Each row is a point on a landscape with many valleys, with its height.
From any point a ball takes the steepest step (drop divided by distance) to one of its 2 nearest points. It stops when none of these is lower. Distance is the straight distance between rows; heights are no part of it.
q_974: [ 72 128 121 205 148 102 139 161 136 152 103 165  91 130  80 117 118 139
  91 197 116  95 144 141 137 143 158 119 165 139 108  74 139 110]  h=450
q_673: [ 88 115 109 172 140 110 108 166 131 138 114 116 121 150 125  93 120 135
 116 130  98 120 162 114 114 180 164 134 145 130  96  76 147 131]  h=236
q_230: [ 61 149 127 231 134 111 134 163 107 193 115 165  86 164  85 122 102 164
 132 152  86 107 146 132 141 177 162  65 171 118 106  89 149 124]  h=520
q_184: [144 128 108  88 123 144  77  83 146 138  76 132 135 114 164  90 144  92
 135 103 157 184  96 164  92 132 165 163 119 127 158 172  59  96]  h=170
q_326: [105 116 105 189 139 107 117 170 132 123 101 128 100 144  96  89 103 136
 117 128 104 104 158 134 134 193 156 140 155 115  89  82 162 129]  h=195
q_736: [ 95 149 143 173 137 125 142 121 114 169 137 152 114 129 124 155 119 165
 139 135  96 134 147 102 143 101 118  78 137 125 132 102 138 146]  h=417
q_942: [130  99 128 128 140 119 132 156 150  80 135  95 121 115 105 113 119 114
 103 158 134  98 154 125 122 161 138 162 124 140 104 110 154 133]  h=337
q_753: [116 168 132 121 121 139 114 102 112 191 135 139 149 144 181 157 161 150
 149 108 100 179 121  92 126  57  99  61 121 144 158 124 106 142]  h=671
q_699: [160  98 160  56 121 154 122 139 140  38 183  54 174 100 132 149 120 100
 113 144 137  78 123 131  94 162 112 158 104 144  97 165 176 132]  h=657
q_349: [182 110 151  69 132 164 116 144 146  37 162  80 175 104 112 140 111 100
 140 116 151  61 120 136 114 195 114 166 104 126  90 176 174 131]  h=679
q_125: [137 119 160 143 138 139 204 111 120  90 158 160  90  96  75 177 103 138
 124 157 161  82 128 134 168  81  80 114 132 108 139 145 144 148]  h=565
q_105: [125 146 104 183 123 122 127 141 117 192  94 156 100 159 121 114 115 145
 153  95 103 128 125 155 140 180 168  81 158  87 132 119 125 105]  h=268
q_732: [103 110 138 120 131 110 136 141 147  90 152 101 119  97 114 138 136 127
  72 223 137 107 158 115 108 110 112 147 131 176 112  84 143 132]  h=572
q_157: [ 99 117 112 105 112 109  89 136  97 149 145  74 183 176 179 104 127 148
 138  69  68 163 149  78  95 122 130 141 110 149 114 103 140 172]  h=290
q_202: [136 114 100  90 118 105  82 137 132 135 120  80 166 142 165  93 146 118
 121  99 112 154 145 115  92 143 154 172 107 143 125 113 119 138]  h=302
q_243: [150  94 139  62 114 146 115 160 123  74 156  53 182 145 140 110 107 112
 149  73 110 106 132 116 109 173 114 187 100 128  95 145 180 153]  h=174
q_448: [157 110 115 112 133 134 117 150 134  98 122 108 146 138 120 102 114 110
 148  90 140 116 136 132 130 183 141 170 124 102 112 143 145 123]  h=212
q_575: [127 109 137 172 138 143 190 157 133  68 147 150  81 107  41 144  84 124
 117 166 147  50 133 157 167 166 111 137 159 111  87 131 178 121]  h=447
q_73: [163 134 117  64 116 159 100  70 124 147 105 135 148 131 215 127 173 106
 147  74 142 188  79 139 105  71 111 141 101 124 171 184  75 113]  h=178
q_164: [113  94 151  96 121 121 136 140 132  58 182  65 142 101 129 150 126 126
  78 195 134 113 163 109 106 120 105 156 115 167 101 110 166 151]  h=606
q_534: [ 68 122 137 182 136 105 112 157 113 147 135 123 118 147 134 114 108 148
 126 136  75 132 167  89 126 153 153 115 146 142  93  74 161 152]  h=276
q_436: [129 134 131 153 142 109 169 120 140 132 112 175  93 114  80 138 126 129
 113 167 155  99 118 159 154 113 124 113 138 106 139 126 109 100]  h=474
q_236: [102 135 137 165 136 115 160 121 126 156 127 159 103 123 105 158 126 141
 119 154 127 125 133 124 144  92 119  96 140 123 142 110 115 128]  h=441
q_418: [ 53 111 147 184 133 112 122 164  99 113 142 115 103 124 119 113  95 140
 117 178  76 115 180  84 127 151 131 132 148 165  74  65 175 170]  h=325
q_274: [137 164 136 123 119 139 142  97 123 177 132 152 131 130 162 169 151 151
 142 116 125 155 120 122 141  55  94  80 118 126 166 135  95 136]  h=661
q_403: [ 55 110 161 164 129 114 128 150  83 111 170 107 119 131 136 133  95 151
 128 148  78 124 173  73 134 121 100 128 134 167  87  77 165 183]  h=375
q_662: [186 120 147 100 126 164 182 108 125  79 154 133 129 119 112 155 117 121
 159  87 159  89 101 132 166 108  87 137 105  82 142 196 156 134]  h=202
q_695: [ 89 187 138 148 107 136  50 113 130 227 151 127 172 178 158 137 163 147
 135 152  58 202 129  89 100 100 143  11 156 187 157  99 110 124]  h=686
q_94: [136 139 115 114 117 126  87 107 140 179  95 131 143 132 174 114 154 109
 128 122 133 183 110 142 104 123 158 120 131 138 158 124  73 105]  h=225
q_800: [170 145 124 116 121 157 150 101 104 147 125 148 127 146 171 134 150 138
 171  53 132 146  89 127 141  93 103 119  99  74 151 168 124 130]  h=327
q_868: [150 133 144 146 131 139 204 112 111 120 136 179  90 116  83 163 115 142
 142 131 162  95 119 157 183  90  96 100 124  83 152 163 125 124]  h=532
q_475: [ 94 181 138 143 114 141  86 109 115 217 149 137 161 160 163 157 164 154
 143 136  82 193 127 101 114  78 122  36 140 160 165 109 103 127]  h=680
q_677: [ 74 151 141 229 129 121 152 151  96 184 122 178  73 147  85 142  97 160
 137 140  89 111 142 128 164 154 141  69 158 105 114 114 153 140]  h=508
q_762: [152 124 118  80 137 113  99 102 166 116 114 121 144  92 141 123 153 102
 103 159 166 148 116 138 101 107 152 162 108 156 148 135  87 105]  h=217
q_171: [172 120 126 116 144 131 152 126 161  76 124 145 120 100  72 120 114 102
 116 159 179  73 110 155 149 157 136 156 129 114 127 151 135  94]  h=281
q_531: [138 154 118  72 119 125 100  89 120 156 133 104 172 139 205 148 174 138
 132  87 113 188 117  89 103  46  85 112 106 168 160 136  87 136]  h=176
q_768: [102 135 112  85 110 116  85 120  94 175 147  76 192 178 197 104 147 166
 143  64  63 184 139  67  79 104 122 127 100 157 122 112 133 165]  h=264
q_153: [176 114 101  67 130 160  80 103 127 108 110 106 163 130 168  84 140  87
 154  55 154 159  95 131  93 159 144 191  98 116 145 190 112 122]  h=166
q_194: [127 127 154 134 138 120 189 103 137  98 160 143 105  82  95 184 127 142
 109 192 153 105 132 120 151  62  77 115 135 147 140 124 123 140]  h=601
q_399: [125 164 123  84 107 107  60  98 160 183 102 117 160 119 191 136 180 115
 111 149 133 208 115 131  93  91 147 109 130 196 162 118  40 105]  h=127
q_233: [167 106 122  62 122 142  96 147 128  88 130  74 178 143 145  90 120  98
 156  52 126 124 114 109 110 180 130 190  98 117 108 163 164 144]  h=95
q_588: [148 131  96 149 136 128 103 187 131  86 110 110 128 148  86  77  93 116
 151  77 130  93 151 146 129 241 150 175 149 104  74 125 173 120]  h=70
q_492: [170 111 141  93 140 151 136 140 150  50 150 107 148 112  95 130 105 104
 135 115 158  69 126 138 137 176 126 162 121 111 107 165 167 125]  h=697
q_411: [125 134 112  71 115 109  92 109 110 162 147  74 186 154 204 124 159 149
 126  89  96 187 142  68  90  70 112 128 106 178 137 117 107 148]  h=226
q_256: [167 119 110  76 136 138  79 105 149 107  97 116 152 112 137  84 137  93
 132  95 166 150  97 145  91 154 163 187 107 127 147 171  95 109]  h=81
q_959: [ 58 117 137 205 141 106 141 165 110 122 124 152  77 128  85 124 107 141
  94 203 104  95 161 123 142 140 138 130 166 147  94  64 166 137]  h=418
q_786: [ 91 150 149 206 130 131 181 132  81 172 128 189  76 140  87 162  97 170
 150 138 108 112 128 127 172 114 117  64 146  98 135 129 133 143]  h=489
q_750: [149 136 151 102 125 119 176  90 135 111 154 136 125  86 122 185 144 135
 114 161 163 133 128 112 152  36  72 112 118 146 164 139 108 135]  h=629
q_406: [103 111 134 145 142 106 151 141 155  94 132 130 102  90  86 137 138 121
  72 228 152  92 140 141 123 110 126 150 147 161 115  94 142 120]  h=539
q_368: [ 44 111 149 200 136 118 134 167 102  96 138 128  84 123 107 117 101 135
 100 209  92  94 169 106 135 147 136 138 162 165  68  60 184 159]  h=372
q_581: [131 134 126 128 128 138 132 117 117 163 134 132 135 155 163 137 143 143
 166  73 108 151 115 113 138 110 113 117 111 107 144 135 133 142]  h=362
q_797: [135  94 140 105 112 144 118 171 109  79 161  64 148 149 137 114  93 127
 168  63  89 107 146 111 126 168 114 169 112 114  76 124 184 163]  h=243
q_207: [137 124 115 105 135 107  93 124 137 153  96 115 152 132 165 108 151 114
 115 120 132 162 128 125  94 132 162 146 121 144 142 115  98 120]  h=263
q_19: [106 127 143 149 130 130 140 126 103 158 150 129 132 138 147 155 116 158
 153 102  97 151 149  90 140  98 100 107 113 128 132 119 142 163]  h=391
q_37: [ 97 118 149 195 134 129 204 150 111 100 138 164  61 120  53 149  86 141
 121 174 126  67 145 149 172 144 108 120 155 111 102 114 161 141]  h=492
q_642: [178 129 129 103 126 160 159 103 119 114 125 155 125 138 141 140 131 126
 169  72 153 121  94 145 152  95 101 137 110  82 152 177 135 127]  h=285
q_687: [105  99 116 133 133 103 112 160 133 105 132  94 132 130 130 107 116 129
 111 153 111 116 171 107 114 158 152 150 130 142  92  75 156 143]  h=284
q_698: [114 137 101 199 137 109 116 163 125 166  93 148  96 153 100 101 108 143
 139  98 109 119 140 152 137 198 168 106 156 103 108 102 140 120]  h=242
q_491: [164 113 110 119 124 145 106 168 125  79 127  96 143 152 108  89  94 109
 165  53 128 101 133 131 132 221 145 179 128 106  83 144 170 132]  h=145
q_615: [113 106 107  99 122 108  89 142 115 145 128  85 172 162 171 102 133 143
 138  80  96 163 150  91  96 144 149 155 111 132 108 100 130 151]  h=314
q_416: [124 149 113  77 116  94  80  97 159 161 114 110 158 105 169 133 176 119
  92 153 136 188 130 115  89  77 128 132 117 189 158 111  55 113]  h=71
q_885: [139  90 152  78 129 142 131 152 146  38 187  54 152 100 134 152 128 114
  90 185 141  92 144 123  98 138 106 155 112 161 100 130 162 145]  h=630
q_139: [105 159 150 187 128 128 184 125 101 184 124 200  84 136  93 162 115 163
 139 153 127 111 127 147 171  97 121  54 153  95 155 129 109 118]  h=472
q_608: [161 147 123  89 116 165 111  71 134 160  99 158 131 123 183 128 164 108
 155  87 149 185  77 156 126  86 126 130 107 109 177 182  76  99]  h=228
q_467: [120 137 109 173 138 113 151 133 146 152  91 178  94 114  74 118 125 119
  95 168 153 106 107 184 152 149 164 114 153 105 144 120  94  85]  h=493
q_889: [129 155 113 163 109 144 132 121 111 207 103 172 111 154 148 130 126 142
 159 106 112 152 108 163 143 146 157  61 145  85 150 139 106 103]  h=295
q_502: [170 117 137 122 135 138 182 122 143  80 138 157 109 105  67 141 112 114
 120 145 179  82 118 154 162 128 116 126 131 107 141 162 134 107]  h=209
q_870: [151 124 117  57 125 102  82 102 159 117 119  99 158  94 157 109 162  98
  89 151 158 174 123 123  79  96 140 163  99 177 159 135  70 121]  h=155
q_249: [181 118 149 101 133 158 181 104 139  74 151 145 122 103  90 157 107 117
 137 128 177  88 111 142 167 103  93 125 114  91 141 183 146 128]  h=102
q_610: [160 120 119 115 138 126 128 126 138 108 122 130 135 119 122 112 126 109
 129 112 154 122 125 135 128 149 136 156 119 107 134 144 123 121]  h=262
q_165: [152 144 144 104 132 127 167  88 126 130 140 150 127 109 144 169 151 141
 131 129 161 139 112 113 146  42  77 111 107 128 161 150 100 134]  h=645
q_563: [129 107 133 153 135 131 155 167 138  64 148 124  98 113  75 118 100 117
 109 164 142  66 144 145 148 168 129 153 144 117  88 113 171 132]  h=396
q_703: [119 111 131 146 143 113 164 132 160 108 127 143 101 100  74 136 130 127
  90 204 159  89 126 153 142 108 125 136 138 138 132 109 128 109]  h=509
q_875: [147 138 116  72 114 137  88  85 129 168 112 115 163 138 210 124 176 123
 141  86 128 205  98 118  92  75 117 128 108 146 167 153  78 123]  h=117
q_14: [155 144 108  96 115 157  84  80 130 156  75 147 129 121 185  95 158 101
 150  85 151 196  74 172 106 128 150 145 117 110 167 186  66  94]  h=218
q_286: [149 153 133 140 124 139 181 103 121 155 111 187  92 130 112 147 135 132
 142 122 160 127 102 165 170  93 116  85 129  80 166 163  94 102]  h=507
q_117: [122 165 115 110 103 134  81  99 150 199  97 145 144 123 181 128 170 113
 125 142 117 204  97 157 110 119 161  88 145 158 170 134  53  96]  h=183
q_309: [162 109 120  97 139 122 123 109 160  99 119 134 132  95 107 117 134 101
 105 143 173 113 114 146 120 143 137 167 116 134 138 147 112 109]  h=291
q_169: [123 165 141 160 121 134 185 112 116 183 115 196  88 136 111 173 134 153
 132 145 140 129 102 153 174  78 114  44 140  90 165 142  93 109]  h=488
q_28: [ 95 135 112 188 142  94 132 154 148 154  92 168  90 125  78 122 127 137
  86 179 131 104 125 164 141 143 166 118 167 127 125  87 116  91]  h=473
q_839: [121 119 106 170 132 115 110 192 139  92 115 104 115 143  94  86  97 120
 129 112 119  83 162 143 132 227 163 170 153 109  69 100 174 131]  h=132
q_481: [177 111 115  70 118 150 101 115 116  97 119  99 177 149 162  91 126 100
 166  44 137 135  94 116 111 162 125 194  97 103 132 173 148 132]  h=167

Call two points neighbours if one is among the 2 nearest of the other. Go from one point of each pair to the other, from neighbour to neighbour, staying as low as possible. Name the highest point that can't be avoided.
q_875, q_256: q_608
q_256, q_416: q_309
q_875, q_588: q_797
q_256, q_233: q_481

Write out the way that a ball takes from each point below.
q_475: q_753 q_274 q_165 q_750 q_194 q_125 q_868 q_286 q_169 q_139
q_236: q_736 q_19 q_581 q_800 q_642 q_662 q_249
q_202: q_207 q_94 q_117 q_399 q_416
q_563: q_942 q_687 q_673 q_326 q_839 q_588
q_403: q_534 q_673 q_326 q_839 q_588
